Each row is a point on a tangle of strands that fork, close into loops and nearly touch. The rows are in no order.
In the rows, 128 means zero.
Points whose rows are less than 130 apart are linked; no others are. Some points are linked to none.
<809>: [135 108  95 106 142 109 100 135 191 168 118 141  93 135 167 167 150 181
 125  76 123 128 133 126 175 175  88 134  68]
<474>: [136 106  88 111  82 104 156 139  96 151 122 132 119 158 128 114 124 122
 114 101 126 129 122  82 149 130 142  86  94]
<243>: [142 140 163  96 146 116 137  96 152  96 127  88 143  95 101 169 104 153
 161 131 131 142 156 153 153 130  88 118 106]
<318>: [117  87 129 133 155  80 143 118  66 144 133  93 132 113 123 127 108 102
 133 164 136 157  59 124 154 140 142 180 149]
<586>: [136 189 126 143 139 140 149 157  95 118 147  78 113  37 140 109  91 150
 166 185 105 180 132 118 128 113 115 126 142]
<187>: [155 162 169  82 172 125 108 127 184  77 119  79 131 114 126 184 109 171
 154 137 128 123 197 137 151 148  56 118 104]
<682>: [109 158  55 125 113 149 138 144 105 123 139 129  89 125 139  76  87 139
 151 157 114 151 147  63 103 167 135  85 173]
<334>: [126  76 145 161 143 145 129  97 116 161 118 179 131 136 159 148 140 112
  87 135 116 138  76 151 119 131 142 165  93]
<778>: [145 142 194 141 132  93 120 111 185 166 140  96 125 142 162 173 152 134
 100 128 136 156 126 177 153 142 109 171  80]
<97>: [101 139 141 163  83 125 136 165 101 164 145 143 119 179 130 113 157 121
  81 172 113 158 103  94  72 140 174 116 109]
<681>: [167 123 161 133 152 145  96 104 160  93 132 163 140 146 103 142 162  94
  90 115 147  76 141 195  85 109 116 187 142]
<396>: [ 86 123 151 177  64 116 133  92 141 168 133 196 165 183 120 135 167 151
 122 115 123 142 111  78 141  97 171  90 126]
<352>: [157 157 103 178 196 152 102 104 129 129 120 153 111 102 136 110 121  85
 141 155 113 115 108 132 129 105 117 200 177]
<207>: [176 145 173  95 209 118  85  92 151  97 108 122 108 148  94 183 123 120
 120 115 146  84 164 147 120 127  75 196 137]
<713>: [129 165 125 128 155 143 146 165 133 101 151  67 107  28 147 128  86 160
 171 151 122 145 169 167 128 135  96 113 144]
<591>: [132 142 110 120 123  77 154 110 108 139  97  97 130 166 105  74 136  78
 166 127 133 116 123  71 202  60 149 121 130]
<424>: [117 119 128  82 157  69 107 131 159 147 119  90  96 156 112 121 147 119
 153 108 157  94 138 119 164 157 127 144 129]
<651>: [102  86 138 186 166 151 112 135 152 136 143 138 126 110 164 134 125  89
 126 137 133 105 110 219 113 131 115 178 173]
<29>: [156 159 179 151 155 157  91 111 161 140 143 138 123 155 134 203 121 143
  52 128 151 146 164 179  56 152  81 179 122]
<972>: [116 158 133  26 163 105 136 127 134 112 101  74 140 132 109 135 112 165
 187 114 110 107 169  64 181 116 118 108 123]
<229>: [146 138 116  52 156 130 113 139  89  99 115 119 103 158  86 108 123 126
 146 129 119  85 146  56  96 145 119 119 141]
<882>: [180 167  87 131 194 164 128 179 123 121  73  98  74  99 127 103 130 104
 112 142 124  99 135 126  97 114 120 156  83]
<405>: [ 99 139 147 138  88 162 130 143 143 118 160 152 153 109 139 167 131 173
 112 144 119 167 134 153  77 177 138  99 125]
<384>: [114 112 144  90 177  93 129 110  56  99 137  86 125  96 123 132  90 111
 165 180 124 150  86 106 132 122 130 185 194]
<324>: [176 152 159  99 129 113 135 119  68  85  96 105 149 153  77 111 110 132
 118 129  79 102 145  55  98  78 109 100  68]
<975>: [156 148 145 102  97  85 139 131 130 170 122  89 133 141 121 151 145 154
  91 111 121 134 131 121 128 142 118 106  45]
<739>: [136 105 104 136 150 155  89 119 124 123 137 189 103 155 116 139 148 119
  97 131 106  98 123 121  70 163 135 144 159]
<554>: [102  97 154 120  66 100  99  90 137 154 125 197 153 189 109 138 159 158
  99 103 122 119 107  77  99 121 169 107 104]
<39>: [145 141 130 134  66  89 150  96 136 162 108 144 172 132 124 140 134 149
 111  66  88 118 128 102 181  77 127  91  49]
<67>: [ 97 128 155 123 126  77 133  60  81 123 110 140 149 159 108 176  99 162
 148 129  90 161  78  60 153 114 146 150 134]
<300>: [115 139 114  85 131 104 124 177 100 125 141  83  85 124 111 132 108 135
 119 156 127 140 137 106  89 197 130 115 136]
<509>: [113  83 108 153 145 161 118 134 128 114 151 138 112 102 148  96 133  91
 138 118 148 105 121 210  85 145 159 137 186]
<223>: [157 138 160  94 177 111 126  88  64  92 113 100 132 120 106 136  97 117
 140 164  98 138 108 102 129  91 106 170 144]
<357>: [180 141 150 160 161 172 105 130 182 109 130 145 117 134 137 117 188  97
  81 110 132  97 146 199  94  92 140 175  92]
<1002>: [ 86 117 153 187 133 168  94 116 131 153 131 184 133 137 122 140 121 110
 104 173 146 135 109 144  70 146 159 190 218]
<1076>: [117 168 134  88 150 111 112 106 174 126 114 102 139 156  93 147 122 170
 178 106 101 118 161  53 200 120  99 121 127]
<927>: [148 137 154 110  97  67 126  96  81 120 105 138 170 181  86  98 115 136
 121 101 108  92 147  49 146  72 126  89  84]
<83>: [134 133 139 171  60 113 135 108 135 169 125 181 174 179 137 108 155 120
  94  96 109 112 122 106 158  63 162 109  63]
<977>: [100 185 117 122  97 124 145 158 114 126 137  97 130 130 113 111 105 156
 142 158  97 155 142  49 104 146 140  69 145]
<898>: [144 142  74 108 145 116 146 153 100 164  72  96  95 164 120  72 111 111
 149 114 133 102 152  31 158  95 134  85  80]
<291>: [147 125 110  89 140  78 113 128 136 143 107 119 107 169 106  83 146  90
 160 104 168  76 120 104 179 106 147 141 119]
<680>: [148  96 118 178 125 172 148 123 100 112 131 180 131 130 155  79 165  74
 100 127 135 116  96 169 123  68 166 146 116]
<115>: [137  94  77 146  68  87 161 123  88 171  96 159 144 158 142  86 135  89
 115  86 144 117 140  81 195  66 162  91  96]
<948>: [124 124  81 106 164 109 156 166  84 158  80  63  87 122 136  78 104 116
 147 139 137 116 129  72 189 112 129 115  91]
<73>: [134 135 188 106 128 109 138 127 135 116 148  60 139  97 134 185 109 150
 129 146 152 168 120 180 119 157  96 135 121]
<609>: [132 135 191 124 118 136 124 100  97  87 125 136 149 124  84 113 135 123
 125 162 140 123 115 134  77  99 134 141 158]
<117>: [192 167 159 171 150 184 128 105 160  97 107 148 134 108 129 135 147 110
  83 122 110 123 145 207 105  74  98 153  85]
<865>: [ 85 134 140 184 132 142  95 157 175 159 163 145 127 134 160 156 157 128
 116 129 120 151 126 150 124 184 133 155 145]
<23>: [123 153 104 175 168 147 110 155 185 140 130 120  91 140 149  74 151  69
 138 136 135  96 139 164 137 137 154 163 166]
<423>: [129 178 134 142 137 109 107 107 191 135 123 157 125 163 113 131 153 152
 150 109 105 115 163  98 169 121 115 106 125]
<374>: [116 142 141 128  80  87 127 158 157 209 127 108 140 158 153 126 166 135
  73  89 135 148 120 143 160 117 151 120  42]
<293>: [131 150 165 106  92  76 123  94 152 146 115 108 161 127 105 178 138 171
 130  91 118 135 140  92 177 117  98 103  59]
<600>: [121 181  85 171 172 176 107 143 143  99 131 127  98 118 122  80 120 101
 147 153 117 109 149 138 105 124 123 146 185]
<484>: [132 134  86  85 117 148 112 122 109 100 135 147 113 146 111  96 115 117
 140 121 121 112 146  83 111 154 145  89 169]
<135>: [142 158  95 163 133 179 126 111 138  76 138 143 128 101 115  79 125 123
 165 160 115 118 131 136 125 101 127 105 177]
<1068>: [ 83 103 123 135  90 199 119 177 132 101 162 185 132 113 158 125 142 159
 101 132 130 144 134 163  46 165 152 106 151]
<250>: [128  86  88 102 132 115 113 137 171 134 137 133 108 106 162 177 113 165
 167  61 134 101 149 142 198 179  86 116 114]
<821>: [117 130 217 126 106 133 141 108 140 124 154  91 153  92 143 157 123 150
  96 168 168 184 121 211  76 159 126 130 121]
<553>: [115 121  90 133 115 150 161 150 135 115 149  91 136  56 142 119  97 146
 176 118 140 135 139 157 161 138 116  78 147]
<19>: [110 172 136 144 114 106 163 139  95 148 144  84 144  69 138 134 102 140
 162 171 103 173  97 113 170 125 125 115 133]
<883>: [191 160 124 152 137 145 157 159 102  95 102 103 110 111 109  73 136  87
 114 150 124  99 132 139  99  83 132 135 105]
<411>: [ 69 122 120 167  80 123 145 113 132 162 127 173 162 137 133 148 124 149
 146 132 122 165  76  84 152 140 167 110 140]
<251>: [127  94 156 126  99 111 113  80 107 107 119 173 154 159 100 129 151 127
 118 134 133 109  93 122 114 100 151 135 137]
<560>: [138 145 117 103 175 109 137 133  74 137  94  70 117 144 120  77 111  98
 181 170 108 122 122  47 188  72 122 153 124]
<18>: [164 127  69 139 174 144 136 166 142 134  88 100  65 129 143  61 144  65
 128 116 140  81 140 142 137 124 146 145 123]
<1015>: [184 149 137 137 163 155 126 121 157  96 109 109 132  91 121 144 132 142
 130 122 110 121 142 175 133 113  81 141  98]
<182>: [ 98 126 135 122 102 102 135  95 123 130 137 126 149 134 115 174 114 163
 136 129 108 160  84  84 160 154 126 121 127]
<1050>: [ 94 139 202 142  99 162 137 129 143 103 161 123 155  75 117 163 107 178
 125 171 160 184 142 171  77 150 116 104 172]
<833>: [114 128 178 128 110  68 110 117 202 148 152 108 144 140 134 182 145 159
 131 113 157 154 139 159 173 158 108 138 117]
<85>: [166 154 164  79 156 129 146  88  68  71  90  91 143 121  95 126 104 137
 142 131  94 105 146  85 128  70  91 136 102]
<725>: [155  77 112  91 113 142 149  85  87  89 123 165 160  90 115 114 122 119
 169 102 154 111 101 149 138  96 129 103 151]
<804>: [146 100 132 122  94 135 114 112 126  96 115 177 141 171 101  78 182 109
 112 120 162 101 118 146  81  98 166 116 138]
<373>: [127  34 106 100 108 129 126 127 138 118 145 154 137  89 158 175 114 164
 155  73 141 115 112 167 149 175 117 104 119]
<234>: [127  76  57 144  79 171 162 106  84 149 124 194 140 121 160  93 108 109
 143 109 128 137 110 111 151  93 154  70 133]
<534>: [ 71 125 128 190 139 171 123 140 146 171 143 175 114 136 164 140 133 119
  93 165 111 153 107 136  89 168 145 170 173]
<932>: [123 139  84 132 106 131 162 127 150 149 125 115 145  99 135 111 131 113
 159  87 140 128 124 144 204 117 130  88 124]
<1033>: [146 110  96 154 126 158 154 168  73 120 138 116  99  76 162  77 117  95
 122 162 134 156 104 158  80 120 159 148 135]
<118>: [133  53 140 102 123 126 141  94 120  89 133 136 163  69 127 168 101 158
 160 106 138 133 100 168 130 148 107 112 142]
<735>: [140 139 106 181 187 157  82 110 152 150 124 192 103 159 129 140 138 113
  98 138 101  95 130 145 113 128 105 190 156]
<731>: [113  62  70 115 121  81 154 147  70 163 130 101 111 120 142 132 109 114
 143 118 141 155  73 106 174 156 144 139 135]
<820>: [127 122 131 139 118 205 130 157 122 106 152 166 125 131 142 107 160 108
  76 133 128 121 139 177  44 136 156 128 126]
<1055>: [114 170 141  59 157 119 144 137 133  86 122  79 134 135  90 100 132 124
 162 136 122 111 170  90 137 121 112 112 159]
<754>: [103 139 126 145 114 111 118 167 172 188 145 138 125 166 156 134 165 130
 101 114 113 144 127 136 157 168 155 130 100]
<891>: [129  81 154 127 131 157 105 162 172 111 157 119 116 119 185 199 107 148
 102 121 159 146 171 230  80 169  68 143 119]
<885>: [ 72 104 111 103 101  98 110 163 114 145 159  94 102 145 122 109 108 118
 141 136 145 125 110 115 118 191 160 107 176]
<542>: [119 122 160  85 132  64 104 152 197 135 146  82 123 143 118 156 141 147
 159  92 160 100 157 137 181 176 104 121 122]
<934>: [139 134  77 112 163 153  99 161 103 127 121 137  80 131 123 125 109 133
 101 136 106 111 142 115  65 183 107 137 131]
<760>: [118  60  97 141  85 146 177  88  79 120 116 182 166  81 143 115 110 126
 148 118 152 148  74 118 156  88 150  98 142]
<666>: [140 123 159 166 149 197 121 150 160 120 159 140 130 100 171 199 109 145
  73 135 134 166 162 211  57 145  86 154 121]
<1024>: [ 87  93  68 117 106  91 136 160 118 183 131 118  97 155 151 119 113 112
 144 105 135 149  91  97 147 193 160 129 150]
<403>: [106  92  90 123 112 174 129 167 132 102 161 145 121 145 136  66 164  95
 107  92 147  93 140 196  73 138 180 105 140]
<996>: [150 116  80 139  90 171 169 140 102 142 122 149 143 128 157 113 137 134
 108 114 114 126 132 121 133 113 142  89  92]
<590>: [117 117  91 149  88 115 164 128 133 164 127 146 165 136 135  86 149  73
 132  94 153 112 117 144 204  69 169  97 120]
<149>: [138 125 168 147 156 159  86 110 155 116 146 180 127 165 104 180 148 131
  46 130 158 107 154 198  51 140 105 190 155]
<775>: [ 97 134 113 128  79 100 189 151  77 161 131  86 135  86 138 134 101 117
 126 155 128 203  97 103 133 123 153 104 110]
<414>: [137 163 156 128 140 114  93 123 213 117 136 135 124 153 130 190 136 182
 146 123 117 139 197 115 166 143  61 107 117]
<745>: [ 95 114 160 158 145 138 112 121 100 102 134 159 145 120 115 114 129 110
 131 179 163 128  97 152  74 125 150 159 216]
<204>: [ 97 171 150  98 111 110 122 144 126  85 142 109 153 124  89 135 112 163
 153 149 118 150 147  90 112 140 127  95 183]

A tip is a point with one link. Name the tips that can be reached along the links from each point below, in the order of the rows.
<73>: <651>, <891>
<534>: <67>, <804>
<542>: <778>, <898>
<885>: <927>, <135>, <883>
<713>: <809>, <775>

A piece is all that can be reached along the links. How many separate loops has the piece of each point below (a circle has one, a figure eight two, a Y none), and how many tips (points with one link)?
<291>: loops 0, tips 2
<251>: loops 1, tips 2
<484>: loops 1, tips 2
<234>: loops 0, tips 2
<85>: loops 0, tips 3

A fork is a point with three links, a tip a point with one. Leave the first point through the second and follow the links. Name the first fork or tip that comes.
<352> / <735>: <927>
<19> / <586>: <809>
<891> / <666>: <243>
<975> / <374>: <251>
<898> / <948>: <778>
<996> / <474>: <775>
